Each row is a point on a landscape with many valleys, with its height.
From any point a ball rolls to the lowest of the 5 points nearest to it. It stops when none of these is lower. Distance is the straight distance between rows; heights are no part of it.
Q_370 (h 22.3): [ 3.10 -3.51 -2.64  3.15  2.52  1.70  3.06  1.55 -2.15  0.38 -2.73  4.39
  0.69 -4.03 -0.58  0.69  0.05 -0.17 -1.06  2.71 -1.59 -1.08 -1.30 -4.81
  1.55  0.90 -4.12  0.68]
Q_642 (h 8.7): [ 0.01 -1.60  0.45  0.52  1.72 -1.67  0.66  1.82  2.04 -2.86  0.37 -2.49
  1.79  1.55  1.03  3.01 -2.91  0.98  1.85 -0.19 -0.15  1.83 -2.79 -1.20
 -1.30  1.39  1.56  1.59]
Q_750 (h 45.0): [-1.35  1.66 -0.50  1.54  0.35 -1.38 -2.62 -0.49  1.69 -0.45 -0.63  0.78
 -1.60 -0.10 -0.61 -1.06 -0.38  0.54 -0.26 -0.95  1.22 -0.55  2.94  1.13
  0.86  1.38  1.44 -0.24]
Q_816 (h 22.2): [-0.47  0.46 -1.86  1.55  0.34  2.98  1.18 -1.01 -1.92  0.92 -1.69  1.36
  1.00 -0.09 -2.50 -2.78  0.72  0.90 -1.53 -0.37 -2.69 -2.68  0.58 -2.32
  2.74 -1.14 -0.59 -1.76]
Q_768 (h 26.7): [ 2.87 -4.16  1.19  1.88 -0.07  2.01  3.33  1.93  0.10 -0.13 -0.19 -2.16
  0.26 -0.65  0.22  2.75 -1.49  1.26 -0.08  1.45 -0.38 -1.59 -3.38  1.58
 -1.25 -0.13 -1.76  1.40]
Q_675 (h 22.1): [-0.98 -0.27  1.49 -2.43  0.06 -2.33 -1.27  1.89  1.14 -2.04 -0.26 -0.54
  0.34  2.09  1.80  1.56 -1.64  0.65  3.62  0.54  1.01  2.35 -0.02 -1.80
 -0.74  0.56  3.56  0.69]
Q_368 (h 14.6): [ 1.05 -0.68 -0.18  2.07  0.42  2.17  1.87  0.85 -0.89  0.62 -1.19 -0.66
 -0.58 -0.03 -2.47 -0.92 -1.22  0.84 -1.49  0.03 -1.60 -3.01 -0.52  0.53
  1.16 -0.70 -0.17 -0.37]
Q_100 (h 34.2): [ 1.12  0.30 -1.90  0.77 -0.13  2.44  0.72 -1.39 -0.71  0.21 -2.58  1.43
  0.22 -1.03 -1.71 -3.18  1.52 -0.01 -1.98  1.49 -2.45 -1.45 -0.75 -2.24
  1.28 -1.46 -0.69 -2.25]
Q_790 (h 9.7): [ 1.72 -2.23  1.34  1.90  1.31  0.11  0.94  1.45  1.80 -2.02  1.36 -3.77
  1.54  0.93  1.77  3.05 -4.10  1.23 -0.06  0.43 -0.55 -0.48 -5.33 -3.15
 -2.05  2.10 -0.16  3.44]
Q_585 (h 4.4): [-1.50  1.96  0.77 -3.47 -2.16 -3.47 -0.51 -0.63  1.50 -0.81  2.03 -2.83
 -0.02  1.28  0.65 -0.98  1.81 -1.30  1.91 -0.20  1.96  3.57  0.49  0.67
 -1.31 -1.35  3.00 -0.26]
Q_597 (h 4.2): [-0.46 -0.52  0.13  0.14  0.64 -2.21 -2.69  1.63  1.70  0.04 -0.50  0.11
 -0.98  1.87  0.21  0.39 -0.88 -0.23  2.07 -1.15 -0.08  1.14  0.79  0.57
  0.01  1.84  1.63 -0.40]
Q_612 (h 9.4): [-0.73  1.84  0.15 -0.67 -0.35 -3.42 -1.24 -0.93  1.30 -0.95  0.63 -0.51
 -1.03  0.60  0.83  0.24  1.25 -0.48  2.48 -1.18  0.95  2.76  1.90  1.62
 -1.05 -0.24  2.28 -1.14]
Q_577 (h 3.0): [-0.39 -1.88  2.37  0.52  1.26 -1.36 -0.26  1.11  2.25 -2.51  1.05 -2.64
  0.40  1.56  0.39  1.86 -3.55  0.89  1.60  0.40  1.13  0.24 -3.51 -0.18
 -0.82  3.24  0.60  1.62]
Q_928 (h 20.4): [-0.87  0.87 -1.61  0.00  0.92 -0.04 -2.35 -0.84 -0.45  1.07 -0.19  1.30
 -0.85  0.65 -1.73 -2.38  0.70  0.06 -0.45 -1.21 -0.69 -3.61  1.51  0.46
  1.59  1.42  0.04 -0.62]
Q_43 (h 8.2): [ 0.36  2.15  1.91 -2.97 -0.77 -3.64 -1.34 -0.83  0.40 -0.55  0.45 -0.40
  0.02  1.90  1.42 -0.62  1.58 -0.17  3.35 -1.32  0.78  3.65  2.12  0.73
 -0.66 -1.72  2.06  0.02]
Q_340 (h 9.1): [-1.64  4.40  0.25 -4.16 -3.29 -2.56 -2.03 -2.77  0.84  0.71  2.88 -1.07
  0.16  1.96  0.74 -2.34  2.70 -0.30  0.43 -2.62  2.10  2.38  1.80  2.72
 -0.08 -2.41  2.66 -1.90]
Q_784 (h 15.6): [ 2.22 -3.00  0.10  1.89  1.94  3.65  4.55  2.71 -1.34 -0.13 -1.69  1.36
 -0.06 -3.67  0.10  2.14  0.67 -0.03 -2.25  1.74 -1.96 -1.59 -2.57 -0.12
 -0.08 -0.36 -3.42  1.26]
Q_620 (h 12.4): [ 3.53 -5.35  0.89  2.34  3.18  3.53  4.98  2.67 -0.97  0.96 -0.33  0.08
  0.25 -4.05 -1.28  3.60 -0.13  0.08 -0.28  3.37 -0.63 -0.99 -2.26  1.32
 -0.40  1.08 -2.77  2.60]
Q_214 (h 18.7): [ 2.05 -2.17 -0.09  2.44  3.22  2.66  4.41  1.54 -0.89 -0.58 -2.81  2.61
 -0.55 -3.98 -0.68  1.29  0.60 -0.23 -1.19  1.62 -1.37 -1.23 -2.43 -1.17
 -0.20 -0.69 -2.68  0.20]
Q_121 (h 34.5): [-2.00  5.34 -1.95 -0.35 -0.53 -0.89 -3.18 -2.75 -1.21  2.15 -0.29  3.05
 -1.59  0.51  1.21 -2.01  3.20 -0.26 -2.16 -2.94  0.80  2.42  5.46  2.07
  0.88 -2.14 -0.14 -3.37]
Q_249 (h 25.8): [-1.55  5.79 -1.59 -2.21 -2.67 -2.89 -2.19 -3.52  1.00  1.67  2.09 -0.42
 -0.05  1.40  2.24 -2.66  2.50 -1.92 -0.04 -3.09  0.58  3.17  3.32  2.38
  0.48 -3.49  2.35 -2.35]
Q_334 (h 1.9): [-0.43  1.22 -1.04  0.91  1.01 -0.68 -1.79  0.53  0.34  0.37 -0.33  0.86
 -1.07  0.36 -0.60 -0.40 -0.43 -0.21  2.15 -1.31  1.27 -1.50  2.14  0.40
  0.66  2.00  0.81 -0.34]
Q_175 (h 25.2): [ 1.87 -0.99 -1.04  1.99  1.56  3.04  4.20  1.46 -2.41 -0.39 -2.74  3.00
  0.68 -2.43 -0.45 -0.29 -0.31 -0.88 -2.61  1.30 -1.90 -2.14 -0.72 -3.18
  1.13 -1.17 -1.34 -0.24]
Q_678 (h 9.2): [ 2.10 -4.14  2.39  1.23  0.24  1.23  2.00  1.63  1.29 -1.32  0.63 -3.60
  1.30  0.04  1.65  3.98 -3.82  1.24 -0.43  1.79  0.57 -0.73 -4.92 -1.36
 -2.72  2.18 -2.16  3.42]
Q_904 (h 25.7): [-1.66  3.58 -0.81 -0.51 -1.48 -1.55 -3.14 -1.11  1.08  0.97  0.31  1.40
 -1.43  1.09  1.43 -1.90  0.98  0.45 -0.47 -1.77  1.38  1.16  4.35  3.42
  0.30 -0.66 -0.47 -1.75]
Q_808 (h 6.6): [-0.43  1.50 -0.12 -2.83 -1.70 -3.46 -1.32 -0.21  0.33 -0.71  0.14 -1.70
 -0.84  0.33  2.36 -1.04  0.61 -0.02  2.10 -0.53  0.52  2.94  2.23  1.57
 -0.53 -2.24  2.35 -0.77]
Q_854 (h 23.3): [-3.54  5.09 -2.71  0.20 -2.35 -1.83 -3.75 -2.56 -2.32  3.84 -0.34  4.09
 -0.78  0.50 -0.27 -2.91  3.66 -1.35 -2.66 -3.17  0.59  0.70  4.63  1.01
  1.81 -0.96 -0.46 -5.30]
Q_301 (h 2.3): [ 3.49 -4.50  0.45  1.46  0.89  3.14  3.90  2.30 -1.30  0.98 -0.93 -0.46
 -0.75 -2.50 -1.66  2.09 -0.28  0.66 -1.15  1.84 -1.04 -2.29 -2.18  1.56
 -0.59 -0.71 -1.75  0.90]
Q_127 (h 18.8): [-4.08  4.85 -1.09 -0.82 -1.59 -0.77 -4.53 -2.85 -1.53  3.93 -0.35  2.95
 -0.21  1.06 -2.13 -2.20  3.76 -1.50 -1.77 -2.12 -0.09  0.93  5.08  0.97
  1.56  0.19 -0.42 -3.88]
Q_193 (h 42.4): [-2.17  6.03 -1.07 -1.16 -1.59 -2.71 -1.01 -2.54 -0.18  1.58  0.63  0.26
 -1.60  0.50  1.99 -3.00  2.80 -1.42 -1.34 -3.11  0.70  2.50  3.01  3.14
  0.59 -2.45  1.83 -3.24]
Q_688 (h 6.4): [-2.63  5.09  0.01 -3.84 -4.02 -3.15 -1.23 -3.57  0.28  0.00  3.93 -2.08
  0.81  1.54  1.09 -2.86  1.19 -2.20  0.58 -1.11  3.32  2.37  0.85  2.11
 -1.15 -1.67  3.85 -1.36]
Q_519 (h 7.7): [-4.29  3.16  2.47 -4.47 -2.29 -1.53 -1.22 -0.71  0.30  0.19  4.84 -2.51
  1.66  4.03  1.24 -1.62 -1.58 -1.74  0.26 -1.02  4.93  2.89  1.41  0.32
 -0.63 -1.96  3.48  0.04]
Q_705 (h 8.4): [-0.42  0.75  1.18 -1.48 -0.27 -3.03 -2.21  0.60  0.69 -2.62  0.61  0.28
 -0.36  0.38  2.01 -0.09  1.07 -0.56  2.42  0.05  0.98  3.37  0.78  0.36
 -0.29 -0.63  2.98 -0.54]
Q_364 (h 20.5): [ 0.93 -1.17 -0.38  1.29  1.07  4.10  2.25  2.04 -1.00 -0.61 -1.01  0.39
 -0.40 -1.59 -2.07 -0.14 -0.77  0.37 -1.88  1.64 -2.39 -2.64 -2.27  0.05
  0.05 -1.40 -0.56  0.31]
Q_707 (h 34.6): [ 3.90 -4.85  1.40  2.53  0.18  1.46  3.92  2.29 -0.30  0.54 -0.35 -1.47
  0.44 -1.95 -1.32  3.84 -2.44  1.67  0.00  2.76 -1.17 -0.12 -3.19  0.79
 -1.03  0.00 -2.30  2.28]
Q_680 (h 30.3): [ 1.80 -1.49 -1.11  3.63  1.27  1.98  3.15  1.06 -2.46 -0.76 -3.26  4.16
 -0.01 -3.66 -0.60 -0.80  0.71 -1.02 -2.97  1.02 -1.84 -0.18 -0.18 -3.60
 -0.41 -0.63 -3.00 -1.03]
Q_913 (h 16.3): [ 1.63 -1.01 -1.81  2.46  1.29  2.08  2.61  0.81 -2.10  0.27 -3.97  2.35
  0.50 -2.15 -2.06 -1.77  1.38 -0.71 -2.53  1.64 -2.88 -1.50 -0.75 -1.82
  1.61 -1.99 -1.21 -1.17]
Q_405 (h 37.2): [ 2.54 -1.85 -0.88  2.06  1.92  2.03  2.99  1.24 -1.94  1.54 -3.29  3.94
 -0.08 -3.44 -0.68  0.48  1.14 -0.12 -1.66  1.95 -2.90 -0.95 -1.51 -1.63
  0.70  0.22 -3.93  0.20]
Q_357 (h 6.7): [-0.39  0.81  0.81 -4.25 -0.32 -3.40 -1.58  1.45  0.61 -1.08  1.75 -0.45
  0.79  1.71  1.76 -0.05  1.42  0.33  2.33 -0.09  0.90  3.59  1.09 -0.38
 -0.78 -1.73  2.90  0.15]
Q_195 (h 23.8): [-0.48 -0.83  1.57 -3.86  0.81 -2.33 -0.55  2.70 -0.59 -1.10  0.85 -1.55
  1.85  1.56  1.13  2.01  0.92  0.62  3.17 -0.13  1.34  2.22 -1.54 -0.59
 -1.59 -0.13  2.82  0.97]
Q_463 (h 5.4): [-2.10  3.84  0.58 -4.76 -2.31 -1.71 -1.61 -2.37  0.24 -0.19  4.26 -1.38
  0.95  2.17  1.61 -1.18  2.32 -1.36  0.21 -1.40  3.21  2.59  0.68  1.44
 -1.78 -1.88  3.48 -0.80]
Q_275 (h 12.0): [-0.67  0.22  0.36 -2.05  0.01 -2.69 -1.15  1.60  0.54 -1.76  0.88 -0.25
 -0.48  0.30  0.69  0.61 -1.34  0.32  2.65 -0.35  0.47  2.60 -0.35  0.02
 -0.70 -0.84  2.90  1.29]
Q_482 (h 18.5): [ 3.45 -4.40 -2.07  4.34  2.83  1.99  3.80  1.39 -0.34 -0.54 -2.45  2.96
  0.39 -4.73  0.03  1.03  0.06  0.09 -0.21  2.84 -0.87 -1.68 -1.24 -4.54
  2.08  2.71 -5.80  0.55]
Q_963 (h 16.0): [ 0.16  0.40 -1.32  0.40  1.03  1.18 -0.31 -1.43 -1.01 -0.32 -0.94 -0.15
  0.68  0.35 -3.44 -1.54  1.15  1.01 -1.11 -0.05 -1.56 -3.39 -0.41 -1.32
  0.81  0.05 -1.48 -0.60]
Q_517 (h 14.7): [ 3.07 -5.34  0.39  0.81  0.68  3.55  3.77  1.52 -0.38  0.88  0.11 -0.16
 -0.48 -2.00 -0.32  2.98 -1.84  1.21  0.49  3.24 -1.58 -2.20 -3.62  0.99
 -0.04 -0.05 -2.96  1.36]
Q_571 (h 58.3): [ 4.18 -5.22  2.43  1.59  0.53  2.14  1.71  3.75  0.23 -0.43  1.67 -2.80
  1.14 -1.74  1.05  3.21 -2.34  1.53 -0.55  3.05 -1.07 -0.98 -4.29  0.15
 -3.17  1.88 -4.33  4.34]
Q_503 (h 43.3): [-1.80  5.52 -1.42 -1.04 -2.60 -2.70 -1.92 -2.17 -0.10  1.32 -1.55  1.73
 -1.32  1.28  1.47 -1.92  2.71 -0.34 -1.04 -2.51  0.36  2.46  5.70  2.00
  0.72 -1.36  0.51 -1.69]
Q_846 (h 3.4): [-3.08  3.12 -1.01  0.09  0.93  0.79 -4.32 -3.06 -0.15  0.88 -2.21  1.60
 -1.20 -0.05 -3.01 -2.49  1.01 -1.02 -0.52 -2.26 -0.50 -1.94  3.83 -0.48
  1.62  1.34 -0.06 -1.54]
Q_748 (h 6.5): [-1.76  3.32  0.77 -5.99 -2.10 -1.87 -1.28 -2.27  0.20 -0.72  5.29 -2.31
  1.97  2.56  0.53 -1.95 -0.57 -1.05  1.25  0.29  3.85  3.83 -0.22 -0.38
 -0.88 -1.27  4.03 -0.25]
Q_975 (h 23.6): [-0.81 -0.80 -0.06  1.40 -0.43 -0.20 -0.29 -0.82  1.42 -0.86  0.31 -1.16
 -1.03 -1.26  0.37 -0.61 -1.62  1.22  0.61 -1.50  0.89 -3.04  1.02  0.70
  0.69  1.71 -0.64  0.42]
Q_447 (h 14.8): [ 1.46 -0.16 -0.91  1.11 -0.20  3.03  0.37 -0.88 -0.70 -0.08 -0.54 -0.02
 -0.19 -0.07 -3.23 -0.91 -0.57  0.91 -0.41 -0.35 -2.61 -4.54 -1.23 -0.03
  1.05  0.66 -1.12 -0.08]
Q_374 (h 15.9): [-2.25  2.64 -1.41 -1.73  0.14 -2.40 -2.20 -0.74  1.54  0.26  0.25  0.22
 -1.66  1.26  0.80 -0.73  1.05 -0.52  1.18 -1.87  0.65  1.70  3.76  2.24
  1.18 -0.35  1.34 -1.27]
Q_51 (h 11.9): [-1.03  3.00 -0.57 -1.69 -2.52 -2.88 -1.63 -0.89  0.77 -0.14  0.38 -1.05
 -1.27  1.77  2.10 -1.52  1.73 -0.03  1.47 -2.02  1.63  2.88  2.45  1.68
 -0.61 -2.20  1.78 -1.20]
Q_542 (h 20.1): [-0.63 -0.91  1.08 -1.87  2.06 -1.61  0.49  3.31  1.84 -2.75  0.38 -1.72
  1.90  2.24  1.06  3.83 -1.84 -0.19  3.36  0.41  0.20  1.46 -3.42 -0.81
 -1.59  0.89  2.45  2.13]
Q_248 (h 11.0): [-0.44  2.45 -1.99  0.24 -0.34  0.67 -2.27 -3.19 -1.95  1.94 -1.10  1.57
  1.27  1.13 -3.43 -2.74  1.71 -1.94 -1.18 -0.85 -1.85 -3.52  1.46 -2.05
  0.91  1.19 -0.60 -3.68]
Q_64 (h 1.0): [ 0.92 -2.59  0.52  0.89  0.46  0.30  0.44 -0.20  1.60 -1.34  1.02 -2.05
  0.13 -0.31  0.52  1.64 -2.86  1.32 -0.62  0.19 -0.18 -1.97 -2.27 -0.17
  0.69  2.80 -0.02  0.75]
Q_416 (h 0.1): [-3.87  3.85 -2.12 -0.66 -0.29 -1.20 -5.03 -2.57 -1.09  2.92  0.58  2.89
  0.03  0.36 -0.27 -1.80  3.14 -1.26 -1.89 -1.82 -0.25  1.46  4.94  1.17
  0.09  0.03 -0.01 -1.77]
Q_649 (h 13.5): [ 0.63 -1.13  0.13  1.98 -0.05  3.03  2.48  0.06 -2.13  0.41 -1.86  0.46
 -0.90 -0.06 -2.68  0.16  0.48 -0.66 -1.37  0.42 -3.05 -2.42 -1.01 -1.11
  0.99 -0.14 -1.11 -0.49]
Q_305 (h 17.5): [-3.68  4.01 -1.75 -1.12  0.50 -0.55 -4.62 -1.66 -1.20  2.88 -0.58  3.40
  0.26  0.50 -1.05 -2.95  2.48 -1.98 -1.13 -2.15  0.19  0.88  4.28  0.99
  1.39  0.51 -1.57 -3.72]
Q_444 (h 22.6): [ 0.04  1.14 -2.23  0.23 -0.74  2.38  0.01 -1.30 -2.68  0.59 -1.41  0.81
  0.63 -0.25 -3.14 -4.14  1.11 -1.34 -0.10 -0.57 -2.10 -2.42  0.27 -2.58
  1.14 -0.56 -0.39 -3.00]
Q_439 (h 29.3): [ 2.45 -1.91 -0.43  1.98  1.43  3.33  2.93  0.60 -2.11 -0.04 -2.80  1.95
 -0.02 -2.09 -2.13  1.09  0.06  0.79 -2.17  1.35 -2.32 -0.67 -1.05 -1.51
  0.52 -2.26 -1.86  0.90]
Q_446 (h 4.6): [ 0.75 -2.19 -0.08  1.68  1.61  3.33  3.55  0.43 -1.11  0.18 -2.50  1.17
  0.17 -0.91 -2.26 -0.93  0.18 -0.84 -1.83  1.91 -2.51 -3.04 -1.23 -0.48
  0.98 -1.11 -1.28 -0.09]
Q_835 (h 39.2): [ 3.24 -2.78 -1.59  4.24  1.03  1.24  2.38  0.38 -2.05  0.50 -4.32  5.14
  0.31 -4.34  0.95 -0.45  0.08 -0.46 -2.05  2.39 -2.02 -0.52  0.33 -4.68
  0.18  1.11 -4.29  0.85]
Q_599 (h 10.6): [-2.31  2.98 -1.65 -0.67  0.15  0.50 -3.07 -1.82 -0.69  2.36  0.11  1.39
 -0.24  1.11 -1.80 -2.40  1.32 -0.43 -1.05 -1.38 -0.13 -0.55  3.78 -0.07
  3.07  1.12 -0.89 -3.15]
Q_358 (h 27.7): [-1.82  5.14 -0.58 -2.46 -2.64 -2.40 -0.99 -2.72  1.21 -0.44  1.23 -0.57
 -0.52  0.49  2.89 -3.61  2.18 -1.01  0.44 -2.48  2.42  3.43  3.92  2.43
  0.99 -3.28  2.53 -2.06]
Q_284 (h 21.4): [ 0.22  0.34  1.23  0.09  0.55 -2.66 -0.81  0.38  2.47 -1.96 -0.82 -0.03
 -0.10  0.79  0.94  0.28 -1.39 -0.13  1.98 -0.05  0.84  1.24  0.20  0.30
  0.32  1.56  2.48  0.87]
Q_381 (h 18.4): [ 2.30 -5.42  1.67  1.55 -1.21  1.20  2.27  2.34  1.21 -0.95  1.86 -2.74
  1.37 -0.56  0.32  3.81 -2.95  1.83 -0.32  2.46  0.67 -2.34 -3.63  0.90
 -2.46  1.30 -2.73  2.87]
Q_349 (h 9.8): [ 2.15 -4.11  1.81  0.98  0.84  0.66  1.24  1.03  0.97 -0.95  0.47 -4.42
  1.27  0.76  0.94  4.47 -3.94  1.46 -0.81  1.27  0.23  0.16 -5.08 -2.97
 -1.39  2.49 -1.38  2.63]
Q_490 (h 11.6): [-0.72  3.49  0.09 -3.07 -2.01 -3.53 -1.85 -2.74  1.03 -0.16  1.85 -1.07
 -0.42  1.79  1.67 -2.24  2.31 -0.83  1.38 -1.54  2.31  3.64  1.98  2.18
  0.44 -2.74  1.84 -1.45]
Q_94 (h 9.3): [-0.99 -0.72  0.64  0.23  1.29 -2.71 -1.21  1.88  2.15 -2.63  0.31 -1.06
  0.28  0.95  0.69  1.40 -1.72  1.40  1.76  0.03  0.18  2.02 -1.79 -0.20
 -0.99  1.42  2.00  1.03]
Q_929 (h 23.0): [ 3.42 -5.54  2.75  0.74  0.30  0.03  3.07  2.94  1.02 -0.40  1.46 -4.21
  1.34  0.31  1.89  4.93 -2.58  2.21 -0.94  2.73 -0.82 -0.61 -5.00 -0.34
 -3.53  1.26 -3.89  4.89]
Q_144 (h 31.4): [-0.76  0.22 -0.65  1.53  0.44  0.20 -1.66 -1.17  0.26  0.01  0.21 -0.36
 -1.57  0.65 -1.65 -1.23 -0.46 -0.53  0.10 -1.51  0.71 -2.01  1.36  1.30
  1.71  2.26 -0.25 -0.09]
Q_184 (h 35.2): [ 3.53 -6.57  1.04  2.24  2.67  3.27  4.41  4.01 -0.53  0.40  0.46 -0.70
  0.72 -2.05  0.44  4.28 -1.65  0.45  0.02  3.28 -0.36  0.10 -2.59  1.07
 -1.02  1.90 -3.41  2.37]
Q_117 (h 15.4): [ 1.32 -2.79  0.25  1.99  1.01  2.72  1.37  0.28 -0.60  0.03 -0.12 -1.58
 -0.86 -0.65 -1.28  0.14 -1.38  1.17  0.12  0.76 -1.86 -4.50 -2.65  0.61
  1.31  0.89 -0.92  0.71]
Q_213 (h 10.1): [-4.20  3.46  2.99 -5.51 -1.70 -0.99 -1.55 -1.05  0.03 -0.63  4.72 -2.36
  1.38  2.31  0.77 -0.13  0.94 -1.11  0.56 -0.31  3.32  1.94  1.17 -1.90
 -2.13 -2.08  3.26  0.86]
Q_313 (h 35.5): [-0.06 -0.37  0.96  1.57  0.33 -1.20 -1.69 -0.52  1.56 -2.10 -0.39  0.97
 -1.86  1.25 -0.03  0.70 -0.64  1.22  1.35 -1.04  0.65  0.22  0.59  0.97
 -0.19  2.61  0.41  0.17]
Q_888 (h 15.7): [ 2.64 -3.26 -2.04  3.55  3.63  3.13  3.26  2.13 -0.59 -1.09 -1.62  3.07
  0.83 -4.89  0.70  2.34  0.25  0.52 -0.76  2.40 -1.35 -1.93 -1.56 -3.53
  1.15  2.20 -4.59  2.78]
Q_361 (h 21.2): [-3.25  3.78 -1.04 -1.27 -0.72 -1.60 -4.68 -1.68  0.63  2.23 -0.28  2.28
 -1.73  0.33 -0.13 -1.63  3.05 -0.12 -0.43 -2.73  0.35  0.54  4.20  0.43
  0.73  0.86  0.40 -2.04]
Q_496 (h 3.7): [-1.15  1.34 -0.98  0.07  1.10 -1.06 -2.96  0.02  1.41  0.72 -0.12  0.98
 -1.48  1.09  0.26 -1.07  0.33  0.22  0.45 -0.98  0.62  0.61  2.66  1.44
  1.27  0.44  1.64 -0.67]
Q_520 (h 4.1): [ 1.00 -3.14  1.43  1.21  0.18  0.75  0.87 -0.04  2.58 -1.51  0.80 -2.36
  0.67  0.18  1.06  2.62 -4.70  1.18  0.45  0.20 -0.49 -0.19 -4.19 -0.64
 -1.69  3.51 -0.66  2.70]
Q_20 (h 32.5): [-0.60  0.34  0.74  0.02  0.76 -2.04 -1.94  0.56  1.39 -1.18 -0.87 -0.10
 -1.62  0.51  1.12 -0.23 -0.90  0.75  2.55 -1.76  0.84  1.65  2.43  0.42
  0.43  0.49  1.09 -0.24]
Q_779 (h 53.9): [ 4.00 -4.38  1.72  1.91 -0.25  2.89  3.53  3.45 -0.44  0.50  0.85 -1.64
  0.40 -0.90 -0.25  2.88 -1.33  1.36 -0.33  3.27 -0.58 -1.23 -3.05  1.58
 -1.38  0.56 -2.89  2.48]
Q_817 (h 17.2): [-0.39  0.61 -1.42  1.71  0.80  1.88 -0.95 -1.02  0.38 -0.38 -0.73  0.04
 -0.72  0.28 -1.17 -1.39  0.04  0.41 -0.34 -0.70 -1.49 -2.91  0.75 -0.69
  1.25  0.65  0.84 -0.37]
Q_129 (h 20.6): [-3.66  3.35 -2.69 -0.19 -1.37  0.04 -3.94 -3.42 -1.99  3.19 -1.36  3.27
  0.90 -0.29 -1.97 -3.65  3.42 -1.45 -0.71 -1.87  0.70  0.01  4.92  0.27
  0.64  0.45 -0.25 -4.37]
Q_250 (h 32.4): [ 2.26 -4.33  1.09  2.73  0.74  2.99  2.08  1.22  0.10 -0.38  0.73 -1.79
  0.04 -0.70 -0.79  1.34 -1.69  1.78 -0.46  2.28 -0.34 -1.72 -3.27  1.55
 -0.68  0.97 -1.67  1.26]
Q_210 (h 13.2): [ 2.51 -3.81 -0.61  2.94  3.39  2.77  4.06  3.10 -0.87  0.14 -1.85  2.19
  0.05 -4.17  0.86  2.58  0.23 -0.11  0.29  2.72 -1.49 -1.76 -2.88 -0.69
  0.09  0.89 -3.42  2.07]
Q_497 (h 5.0): [ 1.31 -3.47  1.35  1.22 -0.21  0.96  0.67 -0.10  2.20 -0.82 -1.07 -3.25
  0.61  0.12  0.38  2.74 -3.91  1.54 -0.22 -0.15  0.13 -1.27 -4.02 -0.24
 -0.77  1.92 -0.35  2.99]
Q_832 (h 13.1): [ 2.60 -4.16 -0.36  2.47  3.18  2.78  3.11  2.39 -1.69  0.14 -2.40  2.13
  0.19 -3.28 -0.28  2.76  0.06  0.51 -0.33  2.41 -1.63 -1.67 -1.97  0.22
  1.38  0.46 -3.62  1.81]
Q_865 (h 13.8): [-4.32  6.18  1.75 -5.14 -3.61 -1.49 -2.59 -2.46 -0.42  0.93  4.65 -1.76
  3.56  4.11  1.04 -1.75 -1.12 -2.71  0.50 -0.83  5.22  2.94  0.62  1.15
 -0.85  1.13  4.16 -0.03]
Q_232 (h 14.3): [-2.03  1.55  2.01 -5.55 -2.24 -2.06 -1.14 -0.09 -0.55  0.64  2.27 -1.99
  0.56  2.56  1.83  0.45  0.62 -0.69  1.56  1.13  2.43  1.84  0.64 -1.06
 -1.45 -3.38  3.82  1.14]
Q_802 (h 23.5): [-1.85  4.18 -0.33 -1.56 -2.52 -2.44 -2.58 -1.33  0.36  0.32  0.21  0.22
 -2.06  1.08  3.30 -2.24  2.23 -0.30  0.68 -1.94  0.66  2.69  3.71  2.83
  0.28 -2.81  1.92 -2.12]
Q_486 (h 4.3): [-0.41 -1.76  0.67  2.16  0.24  0.79 -1.30 -0.35  1.05 -1.67  0.08 -0.50
 -1.01  0.17 -0.76 -0.01 -1.77  1.11  0.23 -1.43  0.24 -2.29 -0.82 -0.13
  1.57  0.83  0.59  1.80]
Q_540 (h 30.7): [-0.51  4.29 -0.96 -0.12 -0.58 -1.81 -2.79 -2.06  0.74  1.01 -0.98  1.92
 -1.85  1.05  0.15 -2.09  2.66 -0.12 -1.33 -2.16  0.69  2.13  4.99  1.61
  1.14 -0.79  0.86 -1.93]
Q_821 (h 31.1): [ 1.93 -2.83  0.36  1.59  0.62  4.36  3.69  2.16 -2.24  0.38 -1.54  0.59
 -0.50 -1.67 -1.35  1.82 -1.24  0.31 -1.75  1.57 -1.99 -2.80 -2.10  0.82
  0.45 -2.08 -0.72  0.81]
Q_264 (h 8.8): [-1.77  1.16  1.87 -3.64 -2.04 -3.21 -0.01  1.46  0.86 -1.19  1.09 -1.49
 -0.04  2.52  0.99  1.61  0.54 -0.55  1.68  0.76  2.11  2.83 -1.42 -0.56
 -1.69 -2.11  3.83  0.26]
Q_643 (h 1.8): [ 0.11 -3.01  1.54  0.35  0.31 -0.65  0.07  0.41  1.61 -1.05  0.37 -2.41
  0.35 -0.10  0.27  2.48 -3.38  1.11  0.37 -0.05 -0.65 -1.47 -3.23 -0.96
 -1.47  2.01  0.42  1.96]
Q_319 (h 4.5): [-2.18  3.38  1.07 -3.44 -3.42 -2.74 -0.98 -2.28 -0.24 -0.26  3.15 -1.75
 -0.49  2.34  0.66 -1.69  1.52 -1.03  0.11 -0.46  1.75  3.28  1.90  0.32
 -0.69 -1.54  3.15 -0.91]
Q_809 (h 6.8): [-3.61  4.09  0.38 -3.99 -3.89 -1.92 -2.32 -3.52  0.71  1.42  3.91 -1.22
  0.64  2.43  1.91 -2.36  0.46 -2.30  0.71 -1.76  3.97  2.31  0.29  0.74
 -0.30 -1.61  5.39 -1.11]
Q_91 (h 5.1): [ 0.15  0.22 -2.41  1.49  0.25  2.00  0.60 -0.63 -2.13  0.10 -1.65  0.94
  0.41 -0.11 -2.85 -2.06  1.14  0.08 -1.44 -0.36 -3.69 -2.38 -0.88 -1.98
  1.11 -2.16 -1.17 -1.62]
Q_464 (h 84.8): [ 3.81 -6.27  1.89  1.79  0.59  1.62  3.01  3.03  0.02  0.93  0.39 -2.45
  0.26 -1.63  1.32  4.47 -1.91  1.46 -0.50  2.94 -0.02 -1.03 -2.41  0.42
 -2.54  1.43 -3.94  3.69]
Q_896 (h 19.1): [-0.53  0.80 -0.60  0.33  0.11  1.73 -0.57 -1.92 -0.62  0.89 -0.98  1.58
  0.12  0.43 -2.73 -3.19  1.18 -0.98 -0.47 -0.84 -1.71 -4.16  0.56 -0.35
  1.58 -1.20 -0.92 -0.49]
Q_991 (h 4.0): [-0.22 -1.72  0.84  1.05  0.80 -1.90  0.30  0.09  2.24 -1.51 -0.18  0.52
 -0.05  1.22  0.58  1.24 -3.13  0.95  1.82 -0.44 -0.10 -0.14 -0.90 -0.43
 -1.29  2.97  0.01  0.63]

For each start below, name the point where the ball stops.
Q_464 => Q_64
Q_405 => Q_301
Q_835 => Q_301

Call two points neighbours if one is among the 5 nearest of the other. Go from one point of each pair to the other, from neighbour to neighbour, staying as low as possible. Name the highest point that can't be avoided.
Q_64 / Q_334 => Q_374
Q_416 / Q_846 => Q_305
Q_446 / Q_91 => Q_649
Q_585 / Q_64 => Q_275
